Points on a hilly landscape, in no order, each with its height.
From any point a climber steps to the highest of the 2 points nearest to it. It stops when none of these is higher. Distance is the straight distance between rows; heights are no part of it.
k677 height 233: [151  85 201 151 144  53 192 112 123  77 146 154  96  88 134 153 184 121
 123 159 138 156 136  60 125 109  95]
k223 height 164: [114 176 137 148 131 131 173  63 159 104 125 116 123 104 152 110 104  92
 173 108 108 167 119 106 154 151 127]
k486 height 388: [ 75 156 133 178 144 151 123 141 131 124  94 121 111 114 136 191 156 137
 145 135 139  82 143 153  93 150 138]
k781 height 555: [129 139  90  86 108 174 124 114 125 146 120 151 196 115 122 155 120 162
 175 153 179 112 176 162 107 138 123]
k120 height 542: [143 129 149 138 149 173 130 123  98 118 114 139 152 138 122 149 176 121
 146 118 166 142 161 143 151 163 109]
k118 height 256: [144 132 112 165 126  83 137 205 200 100  76 121 155 170  75 110 116 139
 152 140 118 136  70  95 123 164 119]
k929 height 392: [138 131 114 143 111 176  94 140  97 156 159 117 114 125 118 142 169 113
 105  90 170 110 141 177 102 103 145]
k54 height 318: [197 103 129 126 119 127  90 180 119  96 156  99 108 157  88 123 119 112
 116  74 146 167 122 135 156 130  89]
k454 height 460: [145 145 128  98  98 178  97 100  78 175 150 136 132 137 156 154 162 140
 155 159 171 182 198 152 101 138 133]
k482 height 203: [175 108 137 176 123  88 144  77 152 100 158 115  92 115 181 114 176  69
 192 158  86 164 101  97 132 146 141]
k5 height 463: [137 160 135  91 166 164 113 149  55 112 105 143 170 179 144 119 105 132
 123 138 129 107 166 182 157 133 128]
k492 height 450: [148 139 104  65 105 152 133  95 102 164 137 125 113  97 114 148 103 134
 168  90 176 154 129 110  98 120 106]
k666 height 291: [127 143  89 169 118 134 109 183 178 144  70 125 165 170  95 106 145 128
 164 111 130 132  85 119 130 150 153]
k319 height 147: [105 163 119 136  98 125 168 117 172  95 100 128 109 115 133  99  97 114
 209 116 116 138  86 122 148 156 151]
k293 height 427: [141 139 123 141 131 130 115  93  77 119 103 139 110 155 119  86 209  95
 186 132 130 168 168 138 107  88 128]
k576 height 411: [177 116  57 105 118  84  72 125 115 155 132  90 140 101  89 116 134 101
 189 140 113 128 133 158  96 119 152]
k246 height 443: [104 106 120 122  78 181 109 160 171 148 134 192 163 145 130 174 127 169
  96  90 173 149 205 148 129 120 121]
k880 height 319: [137 139  77 153 102 132 123 163 154 150  99 117 151 132  87 111 165 141
 133  89 151 133  80 150 126  97 143]
k497 height 296: [127  91 174 147 160 106 131 160 177 131 158 107 164 139  96 113 104 152
  39 112 110 106 109  89 183 140 118]
k220 height 456: [114 106 159 137 121 103 155 133 116  93 108 126 117 124 112 164 112 127
 133 145 132 124 171  93 143 117 110]
k311 height 525: [140 151 137 123 164 177 120 194 110 107 127 152 164 159 160 156  83 151
  94  84 135  97 155 168 130 139 117]
k288 height 248: [137 116 203 139 143  97 204  87 120 108 164 127  97  75 175 179 142 108
 136 127 118 163 144  58 125 115 127]
k273 height 359: [167 135 119 136 132 119 110 221 150  91 129 133 122 171  90 123  87 136
  74  70 125 155 114 124 134 163  97]
k596 height 67: [ 92 157 158  95  63 192 108 126 116 140  98 140 109 199 135 141  93 150
 175 131 123 129 149 138  97 155 128]
k247 height 294: [135 150 146 145 114 103 184 113 140 121 157 106 160  62 156 126 114 105
 112 143  41 115  77 101 146 132 166]
k567 height 320: [103 146 111 139 115  94 148 126 162 153 122 143 162  98 134 127 141 117
  96 142  60  91  69  95 136 150 179]
k763 height 376: [118 138 115 127 153 129 131 126 152 117 106 145 122 105  87 156 134 166
 117  72 124 129 113 120 129 149  89]
k695 height 314: [106 194 171 114 147 189 144  69  94 107 118 154 135 140 145 117 113 167
 138 129 141 137 121 159 124 111 140]
k618 height 377: [112 137 133  89 161 144 125  77  92 144 113  89 130 128 165 117  74 108
 125  93 111 119 171  78 119  94 102]
k510 height 332: [ 92 163  97 163 154 158 101 193 129 134  94 131 119 145 138 154 136 151
 151 133 144 112 140 211  76 169 168]
k126 height 316: [138 117 151 172 134 132 122 193 124 101 104 110 162 160 110 159 146 131
 114 142  94  70 116 142 131 121 135]
k271 height 381: [119 141 165 107 152 116 132  83 106 146 150 115 107  79 123 121 141 182
 103 108  99 153 107 156 134  97 134]
k241 height 509: [123 126  92 132 117  86 124 199 158 133 119 121 110 181  94 121 110  99
  48 117 115 104 125  61  92 154 125]
k72 height 440: [131 129 122 157 138 134 127 139  83 113  79 153 130 136 125 125 190 145
  93 123  86 128 148 172 145  74 125]
k22 height 488: [136 139 139 154 151 143 123 123  86 102  91 143 100 141 108 128 215 128
 130 115 117 139 145 145 137 129  90]
k340 height 378: [110 126  78 155 137  97 102  95 168 126 111 151 161 116 117  88 175 118
  85 154  70  92  70 142 147 130 154]
k817 height 414: [151 124 119 141  78 200 105 153 121 153 162 144 145 132 144 160 159 129
  87  57 185 159 185 169 125 103 120]
k227 height 360: [116 117 125  96 154 114 136 137 136 171 136 105 102  92 142 117  82 186
  62  85  91 149 117 161 160  82 121]
k903 height 426: [154 128 105 158 114  97 114 226 168 114 147 135  83 187  95 120 120 108
  28 111 126 134  92 103  78 178 104]
k502 height 452: [ 82 159 106 164 152 127 121 103 134 154 129 104 112  92 135 151 143 107
 118 154 133  59 109 149 100 135 166]
k224 height 404: [150 155 140  62 128 167 143 104  38 114 107 162 173 168 133  96 147 130
 152 134 153 115 132 147 136 125 106]
k473 height 412: [130 130 116  92 122 138 129  86 105 140 134 141 108  98 100 103 161 132
 194  95 187 156 114 148 115 115 123]
k467 height 366: [157  97 142 115 116 116 129 125 129 123 128 111 123 138  83 108 145 124
 210 113 170 177 106 129 176 140  99]
k975 height 174: [119 145 106 143 154 102 139  67 169 134 124  99 116  86 140 111 103 124
 134 122  95 149 107 113 160 131 108]
k831 height 327: [ 61  92 121 157 138 101 135 155 153 114 124 139  76 134 129 150 126 104
  91 163 133  53 141 107 130 157 112]
k504 height 446: [142 135 135 116 137 115 112 150 101 175 138  79 130 130 128 148  91 127
 130 152 128 141 130 167 176 135 152]
k77 height 47: [105 133 169 112  62 199 117 172 140 108 118 137 116 203 151 177  89 170
 141 147 155 123 172 120  95 164  87]
k896 height 501: [159 148  95  83 146 182 106 112  82 151 150 143 170 129 149 154 116 121
 159 160 191 119 207 174  98 151 119]
k921 height 408: [101 109 160 126  94 110 154 151 120  97  80 172 129 119 110 139 151 169
 137 141  94 129 154 142 147  90 113]
k324 height 198: [138  65  96 166 131  81 136  77 185  68 131 148 114 100 129  99 164 116
  87 181 123 133 124  88 167 120  97]
k113 height 183: [157 135 134 141 119  79 139  92 107 125 144 104 117 129 164  69 172  67
 213 170  92 180 112 133 148 133 182]
k331 height 354: [175 103 122 148 133 141  77 164 117 106 122  89 176 131  84 148 156 119
 156 115 114 105 117 163 113 143 136]
k228 height 496: [116 109 159 134 158 135 126 117 131 115 136 121 130 128 105 166 117 113
 140 126 167  96 178  96 144 175 102]
k287 height 350: [130 170 180  98 156 159 161  68  60  99 146 153 163 134 148  87 141 123
 159 155 154 124 110 143 144 118 143]
k243 height 278: [119 108 162 180 188 103 151 177 188 137 123 142 128 152 125 111  90 173
  26  94 123 121 101  69 112 117 109]
k248 height 353: [109 184 129  95 159 194 124  70  96 132 126 125 155 128 142 125  87 147
 124  99 150 110 144 123  87 107 116]
k82 height 339: [107 116 130 167 140 127 117 140 147 168 139 112 107 125 150 123 107 158
  60 116 114 112  99 171 159  90 150]
k413 height 425: [161 125 135 138 140 146  97  73  89 144 125 132 141 166 152 136 179 104
 190 155 169 180 195 145  81  98 145]
k628 height 258: [155 147 167 118 132 126 176  65  89 129 151 133 141  86 177 139 145  97
 172 132 115 161 139  94 120  94 153]
k276 height 437: [107 121 100 105 145 112 113 133 150 121 120 109  87 146 124 102  85 115
  47  80 103 107 113  59 103 131  82]
k314 height 419: [145 117 119 123 155  83  97 118 106 156 127  68 133 119 143 139 100 104
 145 190  79 125 136 141 154 135 148]
k140 height 382: [ 88 126 104 132 142 117 126 117 134 124 132 106  84 103 144 151 131  95
 105 150 120  55  93 101 114 164 116]
k116 height 251: [117  91 156 144  95  81 162  97 159  78 170 125  41 110 158  97 100  72
 124 138 125 154 121  53 146 135 102]
k244 height 15: [161 123 136  60 101 149 137  92 107 184 122 126 159 156 167 128 111 133
 141 133 156 200 175  87 144 104  93]
k509 height 387: [172  86 100 146 123  76  91 120 134 116 123  83 119 122 139 146 147 106
 137 204  87 142 109 150 165 124 127]
k85 height 486: [131 121 114  99  74 210  93 156 150 156 156 184 201 140 137 169 104 164
 131 105 167 105 191 176 100 134 139]
k820 height 25: [108 114 161  70  92 154 162 134 128 146 139 178 149 129 124 146  97 172
  84 113 168 147 184  79 153 108  84]
k749 height 356: [127 125  70 149 121 167  98 179 142 156 155 140 165 132  80 106 196 122
 121  80 171 123 113 185  94 116 169]
k99 height 518: [117 117 127 156 146 124 105 110  96 154 158 103 154 111 110 131 168  92
 131 174 138  73 116 160 108 116 178]
k42 height 33: [104 124 162 106  77 163 151 171 149 107 125 146 126 173 115 158  76 172
 101 134 183 156 159  98 119 136 105]
k398 height 328: [193 108 124 116 120 114  87 123 111 130 126 102  98 161  95 104 141 121
 161 102 106 174 111 136 146 116 107]
k417 height 226: [135 102 162 176 111  83 134  94 143  74 151 107  45 134 168 140 155  81
 159 169  94 162 121  83 124 138 112]
k636 height 293: [ 60 103 152 173 118  96 143 151 181 121 138 119  86 153 122 122 108  96
  49 161 140  79 122  59 129 136 126]
k720 height 380: [200 148  85 124 151 126  87 131  77 125 118  86 177 123  87 129 137 109
 171 125 123 128 139 170 102 139 143]
k263 height 20: [151 116 134  41  95 174 122 122  99 157 145 152 172 156 142 129  95 153
 101 100 153 167 202 110 164 119  80]
k839 height 402: [131 104 103  87 142 103 116 132 123 117 122 100 107 132 122 110  51 114
 102  88  89 122 177  80 122 110  86]
k939 height 284: [138 121 160 175 153 107 135 217 153 137  96 145 166 145 135 158 108 172
 103 139 105  85  93 110 122 125 148]
k277 height 257: [144 118 103 151 158 138 155 219 145 148  97 161 157 114 141 171 112 182
 127 117 175  88  93 155 103 134 137]
k555 height 480: [141 122 131 103 166 145 105 176 115 128 144  96 138 117 150 163  47 147
 113 102 124 113 160 170 138 125 121]
k362 height 232: [105 146 130 125 146 157 147 157 126 157 107 148 144 119 134 142 126 180
 122 134 182 104  96 186 132 121 142]
k334 height 157: [109 148 114 121 154  97 122 145 173 173 129 146  98 103 138  84 102 192
 128 121 111 107  16 152 119 142 164]
k987 height 485: [106 132 106  94  81 149 143 102 140 154 122 116 146  93 125 158  77 110
 196 128 168 126 131  98  97 109 137]
k79 height 99: [ 83 167 136  78  93 123 138  89  99 142 136 151  99 131 138  85 112  91
 166 112  80 142 130 129 133 134 176]
k674 height 186: [113  99 103 162 134  91 159  59 205  90 135 133  99  67 145 105 143 121
 106 145  82 142  93  93 166 135 101]
k988 height 315: [133  83 133 142 139 119 103 150 151 114 147 112  82 148 127 122 115 148
  38 115 113 136  92 130 170 122 109]
k61 height 122: [ 99 184  97 106  91 112 160 108 135 111 140 141 105 105 113  59 111 115
 203 122  93 141 100 152  95 144 191]
k524 height 394: [165  91 114 151 133  87  97  74 119 118 137 109 145 119 157  89 194  82
 136 212  86 108 101 143 152 108 168]
k739 height 445: [150  99 100  81  98 102 105 104 106 164 146 103 141 105 115 112  93  82
 186 143 140 103 126 127 114 101 153]
k651 height 274: [111 161 155 129 102 143 191 104 107 115 147 135 152  80 171 160 138 111
 129 142 111 108 110 100 121 121 159]
k426 height 200: [ 88 172 122 119 155 136 138 156 128 198 121 164 109 132 143  92 113 192
 108 139 160 137  68 177 126 135 181]
k765 height 85: [ 93 157 133  74 123 139 112 102  81 156 123 131 101 164 129 119  79 121
 158 138 127 150 168 156 119 128 142]
k764 height 449: [118  93  97 177 137 120  94 101 151 113 137 120 168 117 113  89 202  95
 143 181  96  80  93 151 146 128 153]
k751 height 215: [146  62 149 134 145  57 152  98 144  64 147 169  96  86 112 110 178 114
 140 153 116 137 138  78 137 129  75]
k901 height 272: [ 86  95 171 153 109  78 164 120 176 105 164  82  86 118 125 105  76  91
  64 160 140 132 123  63 124 112 115]
k183 height 415: [106 161 124 106 161 112 137 118 115 132 116 161 103  93  95 118 164 177
  95  94 100 125 103 148 124 126 121]

Call two points neighbours if one is among the 2 nearest of the other. Go from one point of each pair to the other, from neighbour to neighbour, staying as high as possible. Name the lowest point that can't be avoided.
k987 / k311 | k695
k987 / k241 | k54
k120 / k781 | k413
k99 / k311 | k509

For each start below, name the point where the climber stops.
k118 | k781
k975 | k764
k820 | k764
k939 | k987
k243 | k183
k482 | k99
k695 | k241
k628 | k764
